Each row is a point on a landscape with many valleys, with its height.
A ball rolls from a point to the lowest of its 2 nearest points, and stops where none of them is lower. Distance is the straight distance between rows; heights are no part of it.
z_894: [ 22 -13  -1 -11 -11  35  32 -22  41  24 -11 -11  -2 -44   1 -25  28   2
  -9  13]  height 48.6
z_759: [  7  -7  -4  -6  16  48  41 -16  40  27 -20  -4 -11 -24  -9 -11  -4  -8
   3  39]  height 42.8
z_493: [ 11   4 -32   2 -36 -30   1  13 -27   0   3  27   7 -25 -13   9  -6   2
  -1 -32]  height 23.9
z_863: [ 15 -37 -12 -16 -19  -7   5 -14   9 -16  26  21   2 -15  -7 -30  32  24
  -8  -8]  height 48.7
z_382: [ 28 -18   5  -8 -11  -3   9 -15  11  -7   5 -39 -15 -14   1 -22  48  -7
 -37   4]  height 43.4
z_490: [-16  -3   1 -12  34  45  17 -12  -7  22   5  -1  -9  -1  -8  40 -21   4
  -2   8]  height 20.6
z_923: [  3 -10  22 -32  19  11  -5   4   0   5  10   9 -20   1 -26   4  17  12
 -25  46]  height 50.9
z_513: [-13   1  -1   8  40 -30   0  -2 -31  -4 -10   5   7  41  24  34 -18  -2
  22  15]  height 49.5
z_982: [ 21  -6   6 -13  22  46  26   0  17 -26 -31 -40  -3 -20  44   9 -16 -29
   2 -22]  height 36.6
z_591: [ 10 -13  21 -16  25  33  -1 -21  -3  27  17  -3 -17  -4 -26  30 -11 -30
 -15  35]  height 27.7
z_792: [-20  11 -30  14  -2  -2  -6  -6  -3  -6   5  -8 -17 -13 -21  37  -5  -8
 -12 -25]  height 4.9
z_486: [  1 -23 -19   6  22  20  20 -14  38   9 -25  14   2 -20  14   1 -16   4
   3  24]  height 36.8
z_598: [  9   3  -6   9  -5  15   5 -21  25   5  19 -24 -15 -10 -33  -1  13   0
 -28  -1]  height 37.8
z_329: [ 26  -6  30 -38  23  22   8   3  -1  -7 -28  -8 -42  38   2  47  -7 -57
  -1  20]  height 37.6
z_840: [-25   6   8  21  34   9  -1   3  -2   4 -27 -38  10  33  43 -11 -71 -31
  11   3]  height 58.3
z_347: [-25  20  -5  25 -29 -17   0  16  14 -23  15  41  24  26  18 -29 -30  27
  13 -32]  height 68.3
z_666: [-10 -11  16 -10  -1  12  25  12 -20  22 -14  22  -6   5 -32  50   9 -34
 -19   0]  height 29.0
z_899: [ 13  15 -42  20 -49 -57 -14  18  -9 -31  26  26 -18 -21  -7 -12  25   6
   5 -32]  height 34.9
z_366: [-24  24 -20  36 -40 -28  -6  21  -1 -17   2  26   8   8  11 -12  -9  10
  14 -41]  height 67.2
z_717: [-25 -12  17   0  54  17  -8   6 -17   7 -32 -18  13  21  36  11 -36   7
  26  21]  height 51.8
z_516: [-26  34  27  15  -1 -38   3  -2 -32 -33 -12   5   2  44  75  15 -45  15
   4  53]  height 64.3
z_440: [ 29   6 -24   7 -35 -51 -17 -19  -4  -9 -14 -30  24 -13   8 -46  12   7
 -10 -23]  height 16.3
z_230: [ 30 -17  32 -31   2  29 -13 -23   4  22   5 -29 -11 -49 -12 -16  20  -6
 -22  19]  height 33.7
z_166: [ -4  -2  13 -25  -2   4 -21   6   5 -17 -14  39  21 -10  17 -17 -17  25
  25  19]  height 44.5
z_450: [ 16 -25  18 -15   5  22  19 -17  32  26  14  33  16 -11 -17 -21  17  17
   6  28]  height 45.6
z_205: [ -9  -6   3  29  46  27  17 -11  46   4 -15  -8  13   6  46  -7 -34  -2
  33  30]  height 13.4
z_647: [ 11  26  -4  -1   9 -12  11  18  -5 -13   9 -33 -22  -8 -27  30  -2 -18
 -19  -9]  height 15.8
z_312: [ 22 -18  18 -31  39  55  33  12  10 -11  -2 -36 -16  -2  24  19  -6 -20
  -3  -7]  height 41.0
z_181: [ 15 -16  23 -33  50  39   7 -15  -3   3 -20 -30 -23  42  15  25 -11 -37
   6  36]  height 39.6
z_356: [-23   8  21  24  -2 -11 -25  -1   1 -32  -9 -38 -13   8  49   7 -73 -41
  -7  -3]  height 61.5
z_561: [-22   7  -2  16  27  17  -6  -2  -4  25 -29 -22  19  -5  24 -16 -72 -12
  20   5]  height 55.9
z_783: [  4  -1   8  20  13 -15 -15 -18  24  -8   0   4  25 -13  13 -27 -36   7
  15  -4]  height 29.2
z_12: [ 10  -4  -2 -37 -21  16 -27 -18 -10  18   5 -32 -11 -34 -20 -22  20   6
 -40   7]  height 28.4
z_689: [ 18 -22  15  -3  24  18  30 -25  31   4  21  10  17 -23  -3   8   2   1
   6   1]  height 40.8
z_575: [-21   1  -1 -16   3 -11  -9  28 -21   5 -21  36  -8  19 -22  24  22   6
   2  19]  height 73.6
z_390: [  8   0  14   2   1 -10   4  52   1   0   3  -9 -37  18 -37   6  41 -23
 -35   5]  height 43.0
z_420: [  5  15  35 -12  -3   6  20  47  -5  13  12  17 -22  31 -31  -3  33   9
 -43  20]  height 45.2
z_615: [-26 -15 -18  -1  10  26  -5  -7  -1  -7   4   5 -10 -11 -15  31  -9  12
   0  -7]  height 13.5
z_719: [ -6   8  20 -27  29   2 -17  16 -18  -1  -8   4 -32  20 -27  21  12 -15
 -29  42]  height 52.2
z_906: [-18  14  10   2  22  -6 -20   4 -10 -39 -14 -24 -21  33  54  29 -63 -35
   6   8]  height 62.7
z_529: [ -6  -3 -43  11 -19 -39  -6  20   9 -24  12  27 -22  -4 -20  -6  15  17
 -10 -14]  height 37.2
z_928: [ -8  10  31 -13  10  12   1  46 -17  12  10   4  -8  29 -29  -4  30  18
 -10  -2]  height 46.5
z_913: [-25 -37  -1  16  35   8   4  -1   8  16  10  11  20   8   1  -5 -12  13
  17  15]  height 25.6
z_777: [ 12  -5 -20  13 -19  27  10 -31  34  24 -10 -20  13 -44  18 -42  18  24
  16   4]  height 46.3
z_586: [  8  16  24  -4 -11  -1 -13  18  -4  13  16  -8  -3   6 -43 -10  36   8
 -13 -14]  height 44.8
z_162: [  6 -16  19 -36 -12  23 -10 -15  21  20  17  41 -11  -7 -33 -12  19  19
 -15  38]  height 48.8
z_245: [ 11  13  39   3 -12  -4   9  23  11  13 -12  11  20   3 -32 -15  42   6
   7 -16]  height 43.1
z_905: [  8   5  29 -26  29  24 -13 -23  -5  17  -3 -20 -15  13 -19  35 -21 -53
   6   3]  height 32.5
z_320: [ 11  22  16  -2  -5 -23  -6  16   6 -13 -22  32  13  17 -15  -5  18  15
  28 -11]  height 41.3
z_256: [-11  -5  11 -13  46   9  -2   0 -27 -21  -5 -11  -4  19  37  28 -35  -3
  21  16]  height 50.7
z_504: [  6   4 -20  31 -19 -32   9  26 -23  10  22  -6  -3 -17 -27  21  26 -20
   8 -43]  height 14.8
z_293: [ 12  -8  -5 -29 -19  -2   7  -5  -4  17  -8  38  26  -9 -22 -49  -7  15
  -1  -9]  height 36.5
z_354: [  1   1  11  -1  -3  11  17  -4   5  24  15   6 -16  12 -46  17   9 -18
 -35   3]  height 34.1
z_972: [  8  -9 -27  -5 -46 -15   1 -15 -20  24  19  29   6 -16 -26  -9  17   6
  -2 -41]  height 29.7
z_753: [ 24   6 -19  18 -15 -12   7 -25  -8 -10 -11 -63  11 -23  26   1  20 -20
 -10 -33]  height 22.6
z_373: [ 21   8 -17  -4 -36   4  -4 -41  12  35  19 -19  28 -22 -22 -50  20  18
  -1  -7]  height 23.6
z_932: [ 19 -17 -10  -4   4  22  21 -11   8 -25 -15 -50  -1 -32  26  -6   6 -12
 -18 -26]  height 30.1
z_119: [-19  13  18  20  21 -24 -15 -16  -9 -10  -9  13  13  22  46  31 -44   7
  20  24]  height 48.3
z_897: [-22  40   0  26 -16 -27 -17  37 -12 -25  10  33  -1  26   3  16  -5  22
  34 -15]  height 66.2
z_409: [-22   0  -9  27  28  24  32 -17  22  11 -18   0  17  16  34  28 -29  13
  25   9]  height 22.2
z_322: [-18   1  -3   2 -19  17 -21   5  15 -20  28  10  18  -6   9 -42  -2  38
  20 -32]  height 70.8
z_780: [ 12   3  30 -35  11  15 -21   4 -10  -1 -16  11   9 -30  -3   0  -1  20
  11  12]  height 41.6
z_244: [-33 -20  -4  32  38   8   2  -8  29  15 -19  -1  14  13  21 -32 -18  13
  27  25]  height 20.9
z_173: [ 16 -10  18 -28  13  22 -28 -19  -1   6 -22 -26   0 -43  -9  -5  -4 -17
   7  10]  height 38.2
z_709: [-14  11  -6  11 -26  18   6  -6  25 -20  24  42  28   9  21 -43 -17  37
  32 -23]  height 69.6
z_217: [-17   7  -5 -16   5 -26  17  34 -47  12   1  34 -19  25 -20  40  15  -6
 -15  29]  height 74.1
z_771: [ 22   0  31 -29  13  30 -21   0  -6  -1 -24 -19 -37   7 -10  38   0 -60
   3 -17]  height 35.2
z_977: [-24   9   5  12  41  28  -8 -16 -15  35 -18 -10  21  17  36   5 -48  11
  34  39]  height 53.2
z_674: [ 38 -29   3 -26 -23 -14   6 -13   4  -8  21  -9   1 -21   0 -32  65   9
 -31  11]  height 45.9
z_455: [-22  -6   7  28  19   5 -20   2  10 -22 -28 -33   4   4  36  -6 -49 -22
  -6  -9]  height 60.1
z_459: [ 15  -5 -13 -17 -14  12   7 -23  19  36   7   1  12 -22 -27 -55  -9  22
   4  11]  height 30.6
z_527: [-26  19   9  17   3 -37  -6  -6 -25 -40 -20  -9  -9  37  67  32 -60 -27
  -4  39]  height 63.6
z_98: [  3  -3   2  14 -17  -5  20  22 -29  18   1  13  -9  -8 -26  50   8 -36
  -2 -28]  height 22.9
z_536: [  4   3 -19   4 -29 -24  -2  53 -12  -7  10  16 -45  -1 -37 -15  54 -12
 -27   0]  height 41.1
z_324: [-35  -8 -11   9  -8   7 -14  10   6   7  21  29   7  29 -16 -27  12  36
  23 -27]  height 71.7
z_151: [-29 -28 -10 -15 -16   5  -4  12 -12   6  33  36  -5  11 -20 -24  29  25
   1 -28]  height 72.3
z_168: [-34  30   5  38 -16 -52   2  13 -24 -14  -4  27  14  49  54  23 -44   6
   6  42]  height 64.8
z_350: [ 19  -3 -35  14 -58 -49 -19 -32  -6  13   3 -23  35 -10  15 -28  36   1
   4 -34]  height 10.4
z_686: [ 15   1 -14   0  -4 -24  -1 -11  10  -2  -2 -13  23 -13  -5 -50 -16  12
   1 -23]  height 23.1
z_618: [ 32  12 -18 -16 -43 -23 -27 -37  -7  28  19 -23  31 -15  -8 -30  35   8
  -4 -25]  height 17.0
z_851: [ -3   2 -18 -15 -17   1 -29  -6  -1 -13 -13 -23 -12 -30 -16 -21  32  19
 -16  -5]  height 32.6
z_13: [ 11  -3 -33  -4 -37 -26   9  31 -16 -31  -6  -7 -31 -20 -10   8  47  -6
 -24 -12]  height 38.1
z_472: [ 36  15   6  -8 -11  16   5 -15  -2  -4   0 -40 -24 -14 -22  -4  35 -23
 -43  -4]  height 41.2
z_237: [ -3   6  21   5   8 -10  -5  -2   1  -9 -24  33  29   8  36   7 -31  22
  32  32]  height 46.7
z_799: [ -5  -9 -24  11 -13  18   2 -28  20   5   6 -16   8 -27  -1 -11   9  13
  -2 -16]  height 41.7
z_213: [ 19   7 -23  28  -8 -17  12   7 -13   5  31 -42  10  -7 -14  17  27 -20
 -15 -54]  height 6.3
z_116: [ 23  21 -32  26 -30 -18  -7 -27 -20  12  19 -58  11 -17   1  10  40 -21
 -12 -34]  height 15.3
z_847: [  4 -13  10   8   4  -8   4 -20  17   5   8  17  23  -9 -25  16   2  -5
  12 -11]  height 36.7
z_21: [-34 -13 -16 -10 -11  -4   1  38 -15  -2  17  53 -20  21 -17  13  25  18
   0  -9]  height 73.0
z_538: [ 13 -22  28 -21  43  36  20  12   5   2  -9 -20 -19  22   5  18  -1 -18
 -10  24]  height 41.4
z_112: [ -3   2 -22   3 -22 -23 -28  11   6 -32   3  -8 -24 -12 -16  -2  29  15
 -14 -13]  height 35.0
z_820: [ 10  14   4 -21 -11 -10 -11  14  -1  -2  -6  40  15  14 -28 -42  11  21
  15 -12]  height 39.4
z_552: [-24  37  -4  36  -3 -38   0  40 -24 -23  11  27   3  54  32  17 -27  13
  21  11]  height 65.4
z_857: [ 21  24 -51  14 -48 -52  -1  30 -41 -11   7  10 -10 -39  -6   0  24  -9
  10 -30]  height 30.8
z_829: [ -9  13 -19  18  13  11  23  -7  29  -9 -14   8  11  -5  15   2 -37  27
   2   7]  height 29.9
z_241: [-12  -7  13  17   6 -14  -9 -18   9 -12  26  33  23   5   4  34 -10   9
  26 -10]  height 33.3
z_152: [-24 -16   5  21  32  -3  -2  -9   0   5  38  31  24  27   4  18 -16  26
  13   4]  height 29.8

Call two points neighbours if one is among the 2 nearest of the other. Go from one point of each pair to the other, from neighbour to neighbour, staying as low as possible. Name the highest point that can't be avoided.
z_350 and z_213 => z_894
z_350 and z_205 => z_829
z_12 and z_493 => z_529

Two balls start at each pair of points below. Name the first point that both come to, or write never.
z_450 and z_894 => z_205
z_674 and z_777 => z_598
z_420 and z_923 => never
z_799 and z_863 => z_598
